Points, in no order, along strands that fork, close into loops and pass close to each other.
In the rows, zero is written as 128.
Two points are linked if the straight distance between their rows is under 116. Some points are linked to none.
K_668: [116 118 131  97 138 135 160 144 130 121 103 112 167 105  71  93 168 144
 134  73 111 119 185 166 103 124 163 149 119 104 117  45  76 143  81 151]
K_818: [115 162 149 132 116 105 142 149 169 141  72  82  99 158 137 158 128 145
 119 171  98 151  59 107 137 110 150 115 161 109 117  96 102 120 110 143]
K_433: [170  92 118 148  88 120 146  88 164  78 123 114  96 142 144 131 102 100
 136 178  99 119 121 128 120 119 124 126  95 177 137 142 103 143 135  90]
K_884: [147 127 130  98 149 164 164 139 109 130 141 135 149 110 122 119 155 104
 126  78 133 122 205 164 100 145 144 148 152 113 118 103 109 141 103 102]
K_852: [117  92 129 155 154 142 140 104 136 162 185 180 112 122 129 122 133 138
 112  87 142 155 115 103 150 164 142 108 152 181 123 222 169 135 158 147]
K_485: [152 190 157 140  87 152 143  70 154 107 142 126  30 103 108 173  67 125
 105 164 114  76 142 172 102 117 110 102  72 154 161 129 147 123 128 121]
K_666: [ 39 114 157 124 159 138 105 186 136 175 116 108 123 127 103 157 166 147
 118 100 121 115 114 103 145 150 139 112 206 115 118 158 113  99 108 186]
K_131: [108  92 130 110  71 119 121 117 133 119 123 123 185 100 149 119 138 152
 141 144 100  73 151 145 145 125 120 129 201 115  54 146 109 101 212 150]
K_408: [196 172 132 116 122 157 131 144 163 135 102 144  81 163  90 151 112 122
 153 134 107 159 135 144 146 115  96 144  68 146 157 100 133 190 100 100]
K_198: [123 158 148 126 119 119 142 167 131 117  84  78 102 171 150 176 126 143
 127 178 100 174  76  80 131 110 155 140 144 107 108  68  91 133  70 111]
K_246: [ 76  98 145 119 175 142 115 161 135 170 136 151 139 112 106 132 157 153
 121  75 121 122 140 120 147 158 131 134 187 125 136 167 114 106 139 176]
K_147: [152 142 127 141 204 144 105 168  99 145 168 175 151 127 143 135 134 103
  94  90 176 175 138 103 147 161 120 116 151 150 141 199 179 145 118 114]
K_755: [ 25 138 160 113 126 154 122 156 125 164  99  82 104 109 101 159 158 123
 136 109 110  91 145 124 116 154 137  99 198 117  97 142 118 110  99 170]
K_251: [106 153 171 123 110 139  87  90 102 184 153 114  58 124  66 105 116 131
 122  82 125 128 127 153 120 105 111 159  60  69 168 121 175 130 110 150]
K_65: [142  96 135 122  90 121 149  93 154 115 125 146 168 102 133 103 137 151
 137 138  84  99 149 173 159 136 135 143 169 158  78 144 103 110 196 127]
K_438: [155 193 121 116 178 187 166 148 139 138 149 169 106 110  97 160 138 101
 152  98 148 144 184 154 126 152 104 121 124 136 143 139 160 177  64  85]
K_929: [127 163 193 140 100 128 120  58 139 165 152 159  96  87  55 128 126 153
 164  95 108 140 131 188 133 150 123 145  94 143 153 116 139 131 189 154]
K_616: [168 111  99 110 125 137 165  86 141 112 143 149 141  88  77  99 155 119
 148  65 116 144 197 179  97 132 147 152  89 132 112  70  71 164 117 124]
K_70: [115 139 104 143 196  92  88 166  99  87 118 109 167 142 141 107 110 116
 107 174 186 138  94  62 118 125 127 150  83 129 178  92 120 125  74  94]
K_415: [125 140 141 125 125 132 146  98 141 149 123 118  85 109  72 115 122 122
 145 111 118 108 145 151 107 131 129 127  81 129 179 118 133 138 121 142]
K_370: [138 111 112 143 125 103  76 127 106 169 131 146 151 152 131  83 105 113
 170 144 144 167  94 122 171  86  95 145  50  95 169 107 200 122 133 137]
K_28: [ 72 148 135 126 141 155 162 113 143 138 141 124  61  87 100 155 125 100
 133 107 118  86 167 140 106 156 128  86 137 130 159 162 136 112  82 138]
K_700: [200 104 115 165  92  97 138  76 184  87 140 147 118 151 185 124 119 130
 123 158 129 150  78 125 149 128 140  99 138 174  98 172 130 156 148  88]
K_185: [168 113 142 138  80 105 131  87 186  86 113 121  88 157 180 157 118 111
 129 180 104 140  89 131 133 130 129 107 142 154 105 146  94 137 136  96]
K_509: [ 91 136 110 131 145 160 170  97 127 101 160 116  77  85 108 152 124  76
 133 118 150  76 175 119  82 137 123  89 104 136 172 171 147 124  74 104]
K_976: [151 118  97 151 103  76 104  97 156 136 134 168 153 143 154  80 122 164
 163 170 127 146  80 139 178  98 110 122  86 144 153 134 149 122 187 159]
K_741: [ 84  97 153 156 108 138 135  58 131 155 178 163  99  67  66 122 135 145
 151  85 120 134 155 149 131 177 137 137 112 170 137 174 135 123 176 156]
K_199: [160 128  83 139 189 106  83 177  86  89 128 134 190 138 145  97 115 110
 104 161 180 142 134 101 128 125 109 148  89 136 162 128 141 136  98  91]
K_511: [201 104  99 122 122 139 155 128 129 123 136 172 162 136 151  98 126 136
 127 118  99 152 151 153 164 124 127 144 125 156 100 134 122 150 159 103]
K_264: [ 44  95 144 137 160 130 112 154  97 168 138 110  97 121  66 122 139 142
 135  83 145 110 132 100 113 137 139 134  88 112 198 135 133 111  96 185]
K_105: [149 114 164 107  51  92 114 135 174  97  88  94  89 169 163 158 128 154
 149 169  76 152  86 131 138 119 120 124 151 137  73  92  73 122 146 122]
K_243: [139 167 128 142 178  96 118 194 152 163  94 126 142 167 132 119 143 169
 121 132 138 182  55 107 169 118 130 120 134 108 159  92 137 133 107 154]
K_810: [125 122 137 100  82 158 157 125 137  71  79  58  81 146  80 149 129 120
 123 130  75 113 147 117  94  94 141 130  73 123 119  60  64 132  65 104]
K_343: [125 105 109 173 155 124 130  98 140 120 156 123 109 131 156 126 104  90
 131 153 164 125 114  84 110 129 130  96 122 158 169 190 157 139 119 108]
K_466: [126  74  79 138 105  85 123 109 142  92 108 117 157 135 171  94 110 129
 142 180 102  98 110 123 133 102 138 122 116 144 131 131  85 105 149 123]
K_895: [142 138 144 122  77 138 143 115 157  93  80  86  71 143  89 142 110 119
 122 156  64 103 131 145 111 115 137 128  89 149 134  84  77 131 107 115]
K_540: [132 142 119 103 115 159 164 121 131  89  96  72  90 143  60 144 119 120
 109 129 120 100 137 110  86  88 137 133  39 121 166  74  89 148  72 108]
K_955: [131 187 140 124 144 135 140 141 172 117 117 115  78 163 172 188 120 109
 130 169 139 141  85 100 119 126 119 109 164 110 131 124 119 144  79  94]
K_848: [196 115  69 131 152 130 123 137  95 139 151 192 199 131 145  93 105 143
 131 123 140 182 132 128 168 119 126 123  95 159 117 144 186 149 156 124]
K_67: [129 162 140 112 163 121 100 189  93  66 130  94 135 168 149 161 132 105
 111 179 178 139 138  83  98 140 118 178 138 110 114 102 105 150  66  52]
K_36: [ 98 129 154 128 116 118 131 110 167 148  94 114 112 103  88 129 134 136
 139 133  94  95 127 151 134 141 129 117 158 148 135 140 108 112 156 159]
K_565: [174 169 142 124  96 152 136 123 167 101  93 111  50 164  91 152 101 136
 124 151  80 130 129 144 123 104 111 137  72 148 161  92 101 160 100 107]
K_212: [107 137 136 121 135  90 121 167 156 146  91  96 143 150 161 139 147 159
 122 154 127 140  67 108 141 121 143 117 184  96 104 109 107 110 126 144]
K_468: [108 119 141 116 187 139 116 168 128 161 142 188 171 125 132 115 166 166
 107  62 118 145 124 128 175 143 121 142 190 115 111 163 126 104 173 173]
K_684: [117  94 122 118 119 136 156 121 126 116 130  89 124 123 161 133 126  87
 130 152 121  92 155 127  97 142 142 116 160 127 113 152 109 119 120  99]
K_497: [ 18 148 163 129  82 146 102 135 140 163  94  67 103  99 102 162 151 117
 141 134 112  83 103 115 124 148 111  87 204 134  69 145 113 112 142 181]
K_862: [166 116 138 105 123 158 155 158  99 110 150 123 139 145 156 138 134  98
 125 122 138 123 193 141 103 137 131 150 159 115 101 132 121 147 117  77]
K_872: [104  66 100 159 107  88 127  81 138 113 120 110 136 107 128  88 100 117
 148 168 119  88 115 123 122 109 131 119  92 157 159 152 122  98 177 148]
K_769: [119 124 106 173 192 105  85 129 121 109 148 127 135 136 168 132 104  95
 123 160 198 148  97  64 106 134 128 108 125 138 184 167 143 129  97  94]
K_751: [167 102 116 117 107  95 118 146 139 102 120 123 147 165 206 128 129 147
 130 153 112 140 111 126 145 115 127 131 154 112  98 126  90 130 139  96]
K_819: [164 142 125 103 156 134 101 198  75  67 130 117 165 166 136 134 139  99
  96 142 167 140 180 121 111 137 105 188 120 110 117 105 111 151  89  58]
K_568: [133 125  77 120 182 137 104 157  68 150 149 190 213 126 137  76 137 159
 128 105 133 146 146 140 161 122 112 145 109 131 150 131 154 105 154 174]
K_664: [110 176 160 105 135 142 169 139 173 130 154 137  66 129 183 190 142 104
 136 141 142 118 130 130 123 161 107  79 192 110  96 172 162 116 105 114]
K_789: [127  64  83 102  87 129 153 122 104  94 123 124 189 115 133  89 144 133
 133 123  94  76 190 165 115 100 143 152 138 118  94 103  78 101 154 129]
K_372: [154 166 145 148 115  76 113 116 212 134  88 138  93 156 143 144 131 158
 108 161 121 163  20 117 141 108 129 102 134 119 137 111 111 124 143 145]
K_56: [178 151 146 105 136 102 134 168 191 147  96 151 130 167 151 121 162 165
 130 128 100 161  80 145 174 124 119 127 151 113  99  99 108 142 144 130]
K_208: [173 124  82 139 139  86 111 139 152 125 115 160 161 155 177  96 127 157
 143 151 121 152  90 129 170 104 120 122 105 133 142 129 120 137 144 133]
K_239: [120 121 163  84 111 158 160 142 108 145 130 124 152 117 135 136 150 123
 141  81 126 106 215 165  96 150 154 148 183  95  86  95 105 136 143 129]
K_796: [ 66  84 137 136 116 124 129  71 127 144 155 135  99  69  55 122 141 124
 148  83 123  91 168 144  98 156 145 124 109 143 159 168 118 117 140 170]
K_615: [ 79 143 140 119 114  79 102 166 133 151  95  93 143 127 180 172 164 174
 122 140 158 155  37  83 112 121 152 105 200  74  67 100 116 104 136 160]
K_481: [134  81 100 156 142 130 122 105 106 163 183 177 144 126 136  89 111 136
 130  97 158 171 116 101 155 142 130 116 115 172 132 193 199 136 162 136]
K_750: [160 104 101  86 147 137 127 175  73  59 136 110 193 137 109 108 162  96
  85 100 170 106 200 139 102 119 123 173  88 117 126  71  91 122  87  87]
K_194: [126 193 173 131 113 156  90  91 122 183 156 106  31 133  95 131  97 149
 106 125 128 111 126 150 113  96 112 144  65  84 159 114 192 127 111 133]
K_115: [166 136 115 113 185 165 143 143 112 161 140 166 157  99  98 111 138 113
 142  74 144 167 174 149 125 151 123 141 106 138 145 115 144 159 118 120]
K_982: [132 160 162 131 113 143 139  62 123 173 168 163  81  87  66 118 127 126
 164  85 124 163 153 174 120 154 119 144  67 123 148 126 166 154 148 139]
K_525: [162 145 139 114 139 132 140 159 157 120 117 119 107 167 160 149 128 116
 140 153 120 144 117 120 130 133 118 131 152 119 124 121 111 150  99  84]
K_225: [123 116 135 175 112  89 111  56 191 119 127 137  96 125 182 153 125 111
 109 161 151 135  51 103 115 134 141  62 168 143 125 185 126 108 147 140]
K_490: [ 83  75  88 139 132 143 117  88 108 146 170 179 177  70  86  80 140 180
 154  82 116 126 168 145 148 142 126 160 115 140 136 140 126 105 191 178]
K_357: [130 143 196 154  96 107 103  79 159 162 148 169 113 110  74 126 126 161
 162 120 114 138  85 171 171 130 112 142 104 159 146 131 156 110 224 163]
K_473: [ 70 153 124 128 162 143 139 118 104  96 107  78 101 129 121 165  89  77
 107 185 136 100  85  46  81 102 151 113 115 129 157 103 108 114  60 113]
K_484: [173 148 143  98 143 118 130 212 135 137 102 135 165 183 152 116 153 178
 122 126 108 170 112 138 173 121 121 151 152 104 102  72 108 139 107 128]
K_262: [ 84  86  87 128 147 158 121 113  94 127 153 171 205  82 107  90 146 168
 120  72 105  99 180 149 142 130 130 158 168 119 125 146 105  89 176 175]
K_201: [193 127  95 161 136  93 101 119 134 103 144 165 168 146 218 126 141 144
  98 110 173 153  71 107 153 124 154  90 156 109 108 172 147 138 138  88]
K_937: [164  71  78 154 119 108 143 109 127  90 143 129 158 134 176  95 109 117
 126 157 121 116 130 124 131 113 138 125 125 157 127 156 119 129 140  98]
K_167: [182 165 121 134 149 137 130 148 170 129 111 134  93 166 132 150 108 114
 142 155 127 158 100 120 137 116 106 127 106 139 159 120 127 177  98  94]
K_293: [ 73 123 152 115 103 133 124 138 158 148  80  95 156 101  81 120 151 153
 148 128  91  87 137 145 149 135 134 131 187 119  93 107 100 112 146 165]
K_253: [175 156 126 120  78  93 116 172  26  55 144 172 199 185 189 140 119 130
 101 123 163 151 146 126 152 143 128 157 132  69 123 126 136 137 162 111]
K_865: [ 73  80 117 125 133 129 144  94 125 126 124  97 115  80  82 114 139  97
 136 104 125  71 161 132  83 140 143 106 117 139 154 157 106 106 121 148]
K_532: [147 127 123  97 117 128 162 115 150 109 114 119 128 112  51 104 158 134
 143  74 112 128 181 165  96 117 152 142  72 114 136  46  66 171  79 142]
K_983: [ 69 121 141 118 125 111 125 194  88 143  92  63 174 139 146 136 146 159
 130 150 131 110 124 105 125 125 148 135 184  92  79  89 111  99 124 161]
K_123: [173 136  97 107 148 116 123 180 131 136 106 157 180 161 152  88 139 171
 136 135  97 146 118 150 174 108 114 141 121 123 132  92 107 130 128 138]
K_991: [ 73 149 150 136  85  90 101  94 178 140  87 104 102 120 164 174 144 121
 117 168 132 132  23 100 107 125 131  77 194 110  76 135 104 103 144 156]
K_426: [105 103 137 141 139 164 158  74 136 163 180 174 109  89 105 120 137 146
 124  70 125 147 148 137 139 188 149 124 146 187 111 199 153 125 169 144]
K_634: [ 75  90 142 122  89 100 101  73  94 145 137  86 113 109  55  81 124 137
 126  99 134  82 121 141 109  83 123 158  41  74 169 101 145  96 147 159]
K_558: [109 109 129 103 114 134 143 175 126 127  90 107 186 133 104  97 160 181
 144 123  92 106 162 155 147 106 145 161 154 106  97  57  87 116 116 156]
K_911: [119 159 150 109 141 129 127 186 100  91 117  75 114 171 152 180 130 127
 130 182 140 158 118  73 102 130 136 158 143 105 111  69  97 139  58  81]
K_110: [116 100 151 145  82 127 101  42  97 146 172 111  82 111  82  89 116  86
 126 103 134 111 126 153 114  96 118 151  47  96 160 146 182 116 136 112]
K_904: [190 140 104 114 150 150 121 175  44  85 132 175 217 141 133 114 127  96
  80  97 144 153 186 156 148 134 117 171 120 114 122 110 137 131 123  99]
K_656: [101 125 139 121  47  72  85  89 172 127  86 107 110 117 200 185 145 143
 137 170 148 131  23 105  96 125 139  90 176 108  43 101  93 120 169 143]
K_512: [117 111 135  94 137 138 145 186  87 120 112 105 192 127 108  97 163 149
 120  93 128 108 189 155 113 121 151 165 145  94 110  51  94 113  91 141]
K_603: [ 71  92 122 137 169 114 101 166  93 168 133 126 139 131  89  90 134 153
 148  95 147 127 122 110 138 124 117 152  83 114 193 114 152 107 115 181]
K_702: [115  74 134 157  84 117 117  55  99 160 174 139 114 108  98  77 122 102
 159 109 130 142 127 150 147 117 118 155  63 134 149 149 200 116 158 124]
K_802: [157 103 138  90  66  91 114 163 132 100 111 105 118 173 194 155 124 176
 150 148 100 147 126 116 122 119 123 131 156 108  65  92  84 133 163 126]
K_763: [143 115 169  97  56 131 132 133 161  99  84  94  81 159 126 152 130 130
 152 154  58 129 136 154 126 129 124 134 131 146  92  91  73 129 123 112]
K_428: [173 137 133 143 144 103 122 123 165 122 158 158 126 141 208 146 161 128
  99 107 168 157  66 110 128 138 145  90 190 102  92 184 158 133 140 104]
K_269: [129 122 107 127 184 154 123 151  82 151 147 200 203 124 141  98 140 156
 100  63 123 157 145 139 168 141 123 143 155 127 124 156 143 110 174 166]
K_734: [105 122 127 105 105 136 122 143 160 135  97 131 196 111 100  99 158 191
 146 131  81  96 146 154 176 121 127 156 180 113  89  83  95 105 168 174]
K_465: [179 142  78 154 134  98 103 131  81  96 153 188 212 152 207 106 127 146
  88 109 154 147  96 119 171 114 154 100 148 109 120 176 160 121 145 107]
K_420: [152 125 149 146  87  89 117  92 157 142 130 166 141 122 101  95 120 163
 165 155 107 135  96 167 177 112 111 145  87 167 146 118 142 116 211 153]
K_486: [ 58 191 153 140 105 137 132 112 153 150  82  88  64 122 123 180 118 116
  98 168  95 108  72 116 117 117 130  82 171 133 110 132 125  95 108 168]
K_314: [ 75 150 142 120 152 129 129 156 120 139 124  82 109 133 164 160 128  93
 127 158 140 119 115  94 101 151 137 102 180 115 128 139 122 104  88 117]
K_783: [117 122 104 163 167  79  89 129 132 121 127 124 147 136 194 123 120 118
 116 151 170 143  73  76 118 127 147 107 158 115 163 145 114 105 107 113]
K_145: [140 142 134 125 157 158 135 100 129 192 148 176 122  89  82 111 134 134
 168  69 129 184 153 154 140 163 119 143  87 138 146 120 162 157 150 141]
K_551: [ 47  96 132 150 154 127 101 137 112 163 143 120  72 131 106 142 116 112
 127 117 147 111 119  87 110 137 137 113 108 131 197 178 135 106 110 174]
K_38: [136 158 136 124 119 153 145 124 114 136 101  62  82 145  65 130 104 157
  99 132 130 114 119 105  98  74 140 151  20  98 173  67 128 148  92 134]
K_743: [138 135 142 105 160 134 132 200  97 109 116  93 159 151 137 123 138 114
 112 137 147 127 162 125 114 138 132 158 142 107 130  84 110 130  81  95]
K_597: [117 119 144 116 129 135  98 102  94 183 143 139 114 117  71  93 128 111
 163  75 133 160 128 153 139 115 106 163  50  80 164 100 182 139 115 142]
K_517: [194 141 136 108 126 145 127 170 115  96 149 127 129 176 178 166 127 111
 132 140 143 151 153 122 118 134 114 149 158 117  96 139 124 167 110  61]
K_949: [145 134 172 117 119 134 164  98 175 138 138 147 116 114 140 140 159 127
 132 126 101 121 130 160 142 162 135 116 184 154  78 170 131 121 176 129]
K_938: [ 99 143 148 172 119 121 131  61 176 121 139 133  54 125 157 170  97  98
 107 169 141 116  81 112 115 133 121  65 144 158 154 195 152 107 136 152]
K_216: [ 94  88 133 101  86 120 130 158  68 127 118  81 163 125 167 145 113 116
 140 137 146  73 179 121  72 134 138 118 178 102  75 130 107 118 178 147]
K_303: [ 82 158 161 119  92 118 133 118 166 143  94  88  83 133 158 175 129 104
 133 175 116 113  76 125 111 138 126  83 186 121  78 134 112 111 131 147]
K_593: [147 200 135 140 108 158 145  89 172  90 115 131  20 137 135 195  58 124
  97 186 111  95 118 132 112  99  97 112  95 147 151 114 135 135 100 108]
K_119: [ 50 132 142 120 110 100 101 187  92 158  99  60 160 126 163 163 143 160
 134 147 160 125  87  74 105 135 141 110 204  93  61 109 119 110 149 181]
K_33: [175 145 103 148 182 162 135 139 108 133 169 162 149 125 124 134 118 100
 122 113 173 165 143 107 127 147 123 120 135 172 129 191 193 173 114  83]
K_307: [ 65 118 133 140 164 123 120 140 143 154 124 108  89 126 136 147 126 108
 122 132 133 113 109  96 112 142 132  94 162 136 165 175 121 101 109 153]
K_311: [ 44 138 120 132 135 147 138 102 110 124  93  64  86 106 113 147  95  75
 105 157 114  73 103  80  76 110 147  89 113 136 145 129 106  98  90 144]
K_291: [ 45 142 173 132  84 148  90 122 165 151  92  95 127  77  52 152 152 139
 138 113  88  78 118 134 151 154 123 102 195 144  98 136 104 109 150 185]
K_677: [ 92 164 166 147 118 138  97  96 137 173 141 113  26 133 105 148  89 137
 104 141 132 107 113 125 107 110 116 119  90 119 180 148 176 108 134 167]
K_885: [186  62  79 140 100 130 149 110 133  65 139 120 133 146 145 106 113 108
 138 150 111 127 150 121 124 108 119 142  91 171 123 140 106 157 125  67]
K_954: [167 107 100 149 128 157 177  90 136 115 162 137 120 120 129 110 120 101
 127 128 136 123 154 129 121 144 137 120 139 185 124 180 159 164 123  84]
K_57: [181 167 163 128 125  87 130 139 214 142  92 163 101 158 119 129 153 161
 125 140  99 162  46 150 174 120 116 120 126 134 122 108 120 140 168 156]
K_289: [ 58  63 108 124 137 143 114 125 110 142 134 131 177  72  93 106 154 137
 129  74 115  81 183 139 120 143 139 136 182 124 118 155  96  95 149 168]
K_387: [124 186 142 128 117 165 144 102 121 138 109  64  46 123  84 157  88 167
  75 162 112  90 125 105  82  75 145 131  37 116 149  80 134 130  94 139]
K_988: [129  71 108  97 101 120 135 162 116  71 104  77 137 157 145 115 126 125
 139 154  94 112 146 110 107  98 129 145 111 122 108  76  68 112 104  95]
K_909: [112 105 111 113 151 132 119 113  99 173 145 156 160  93  72  79 143 142
 173  62 141 163 151 157 131 134 111 164  62 100 152  77 146 133 131 170]
K_764: [187 116 107 162 116 128 153  87 163 118 157 148 119 140 154 116 109 118
 131 146 148 154 103 116 142 136 133 101 130 186 119 189 174 172 139  96]
K_380: [114 119 140 111 131 117 135 202  99 122  94  78 161 161 146 127 139 151
 127 153 118 133 129 118 130 120 149 151 147 101 103  67  98 118  94 124]
K_175: [122 158 169 156  82 131 134  53 149 121 137 125  56  97  97 162  91 115
 120 157 109  75 125 175 103 134 130  91 103 175 161 158 141 107 162 148]
K_5: [ 94 121 144 150  86 124 133  61 140 114 109  97  94  81  82 137 108  99
 133 150  97  58 135 162  92 137 137  98 113 173 145 156 109 105 156 147]
K_109: [162  82  88 100 132 134 142 165 104  71 121 109 162 148 129  99 140 109
 124 126 124 112 166 131 110 106 117 156  91 132 132  83  80 127  99  83]
K_947: [167 163 132 141 172 103  86 172  85 104 147 145 173 151 189 136 134 107
  78 120 185 155 122 107 140 156 126 138 171  96 127 164 152 135 116  89]
K_252: [130 117 105 132 120 167 189  81 136  94 165 117  96  95 119 137 131  78
 136 130 136  89 179 141  90 149 135 109 126 156 133 170 144 143  91  80]
K_295: [166 164 146 125 144 127 155 129 185 130 154 151  93 144 184 160 156 111
 120 135 144 145  93 127 136 147 123  92 177 119  98 180 152 146 122 103]
K_491: [215 146 143 114 115 151 143 159  87  94 158 167 152 173 169 163 119 115
 107 107 152 170 152 127 140 136 126 147 167 113  74 156 155 179 139  63]
K_401: [ 99 178 160  96 116 163 184 137 150 138 136 126  73 110 146 173 139 104
 151 123 118  96 180 152 121 161 115  92 180 110  98 138 149 121  95 121]
K_652: [117  74 119  96 102 126 138 163  77 111 124  96 182 131 151 115 132 117
 125 125 123  78 186 142  97 117 142 147 158  97  90  99  96 106 145 124]
K_416: [125 111 120 111 129 147 142 119 140 134 114 157 189  96 113  90 151 169
 138  91  89 110 180 174 149 129 134 166 165 122  97  95  91 115 164 148]
K_626: [107 142 110 131 182 121 121 140 112  82 117  95 129 150 122 144 100  90
 113 184 165 117  95  55  92 106 133 143  89 130 174  96 103 136  66  80]
K_392: [ 61 208 147 155 117 161 131 108 123 150  84  70  51 101 105 182  94 137
  63 168  87  90  91 112 108  97 143  91 125 143 110 113 127 101 102 179]
K_288: [128 104 102 121 178 127 128 158 103 146 131 150 179 115 120  76 140 147
 134  98 130 127 152 140 146 131 118 144 122 133 159 117 130 117 135 151]
K_623: [ 96 103 120 130 141 112  91 138  97 185 136 149 148 139 104  79 130 151
 170 111 132 151 107 130 172 107  97 160  68 100 175 104 181 108 140 179]
K_482: [ 78  87 136 155 112 141 108  62 121 164 182 180 135  69  69 102 138 170
 164  71 126 165 146 155 149 171 121 169 100 141 124 144 137 117 196 162]
K_120: [ 77 103 142 102  73 130 108 151 111 146 108  88 167 109 141 139 133 143
 154 136 127  72 154 126 110 133 118 115 204 107  52 122 109 119 194 171]
K_140: [207 113  87 121 135 155 145 122 124 149 132 186 172 115 115 105 113 135
 144 106 117 186 156 155 163 132 121 145  81 169 113 117 152 164 162 110]
K_454: [111  65 105 178 123 104 132  79 129 125 153 118 117 114 141  94 100 101
 145 150 154 110 119  93 114 123 137 115 100 161 169 178 156 119 155 129]
K_159: [187 113  75 107 155 156 131 158  59  77 147 156 208 118 102 108 149  87
  87  80 163 133 205 155 120 122 125 174  93 129 116  89 116 134 106  93]
K_526: [128 141 140 126 168 116 115 165 105 120 145 109 145 146 185 145 127 103
 111 143 163 126 131 105 109 150 137 128 179 104 130 151 125 122 107  92]
K_571: [172 179 122 113 151 174 156 131 149 141 126 158  95 120  74 143 131 110
 164 102 133 145 169 153 120 133 108 133  74 132 160 107 143 188  86 105]
K_898: [102 211 155 153 125 159 143 118 123 163  89  64  52 108  82 173 101 176
  67 161  89 102 120 121 111  89 157 112  77 124 132  98 140 114  99 174]
K_97: [188 147 102 134  97 109 122 146  48  70 150 190 212 175 192 129 124 126
  92 105 145 154 117 128 177 128 146 131 152  87 103 155 155 135 153  96]
K_14: [117 207 130 136 140 150 152 110 178 104 120 131  46 144 154 198  78 104
 109 180 129 117  92 105 116 107 103  99 138 123 149 129 137 135  75 106]
K_712: [178 106 135 110  98 113 145 131 160 116 125 151 147 146 166 113 144 149
 135 137  87 136 134 156 161 127 123 143 156 136  82 129 102 131 172 114]
K_972: [ 82  91 119 129 111 132 145  87 134 114 104  78 114  95 120 128 118  72
 135 151 107  63 139 130  83 131 142  99 124 148 127 149 102 108 126 123]
K_445: [147 164 131 138 203 102  89 189 139 164 128 150 139 152 136 126 133 134
 123 117 173 186  81  96 154 139 109 113 126 128 174 133 162 141 108 145]
K_814: [165 130  98 136 181 112  87 176 105 132 126 145 169 147 119 116 107 111
 152 153 181 168 113 105 136 115  99 140  61 130 176 117 178 159 105 105]
K_786: [130 195 143 113 147 171 188 128 161 134 150 163  72 106 124 165 139 107
 146 106 122 121 176 154 138 164 105 102 152 130 132 147 158 141  75 103]
K_539: [171 109  89 132 137 106  95 129 108 165 149 180 180 137 147  89 110 138
 165 144 150 185 107 124 177 107 106 125  68 131 140 132 203 134 151 140]
K_842: [170  80  80 151 105 142 168  74 115 125 166 147 145 107 113  73 102 125
 130 119 138 137 142 129 130 142 147 130 109 200 114 158 174 159 157  99]
K_737: [175 146 118 118 197 141 115 179 115 149 128 153 158 127 109 120 130 108
 142 115 162 167 143 128 137 141 105 139 103 139 163 125 164 164 102 110]
K_475: [173 126 124 105 103 131 133 181  34  70 141 158 201 172 166 117 124 113
  98 112 138 140 186 148 137 120 122 169 140  89 114 101 122 126 144 109]
K_715: [ 94 153 156 174 112 136 104  74 152 151 168 143  21 138 142 169  83 111
 107 153 152 122 103 109 112 116 108  88 107 136 179 186 182 105 137 161]
K_969: [203 145 112 128 163 156 131 162  96 108 147 161 179 146 143 138 120  96
 106 112 153 165 154 127 140 140 127 140 153 146 103 164 161 171 119  64]
K_605: [102 107 103 125 156 109 120 153 135 144 111 134 178 126 125  84 141 170
 140 130 109 108 121 133 160 118 121 134 152 127 144 130 116  98 150 169]
K_111: [144 166 137 131 213 102  72 203 105 138 135 148 167 143 153 120 140 123
  86 115 182 169 109 102 153 157 113 130 154 116 154 149 153 125  99 125]
K_719: [134  76  99 150 108 130 152  63 105 148 175 151 139  84  96  73 125 128
 156  98 140 142 153 144 133 139 132 148  82 171 129 146 171 133 172 126]
K_999: [130 121 111 167 133  81  99  83 179 125 108 133 120 133 200 145 123 125
 121 153 163 151  43  84 118 118 150  87 160 115 140 139 108 107 123 114]
K_933: [151 104 104 113 130 135 160 111 137 132 124 149 154  96 101  87 146 134
 145  97 100 124 178 171 130 131 135 153 113 138 128  94  92 139 140 129]

A piece is all that can be reached along the links. How many separate loops has the piece of each point below (a circle has one, a figure eight two, a Y none), and how many tips (points with one link)?
K_420 | loops 0, tips 2
K_983 | loops 1, tips 0
K_465 | loops 0, tips 9
K_252 | loops 0, tips 3
K_532 | loops 1, tips 2

A tip is a point with one link. Name the tips that can be reached along the links from each point below, in the order of the rows.
K_783 | K_28, K_110, K_909
K_532 | K_36, K_605
K_484 | K_372, K_311
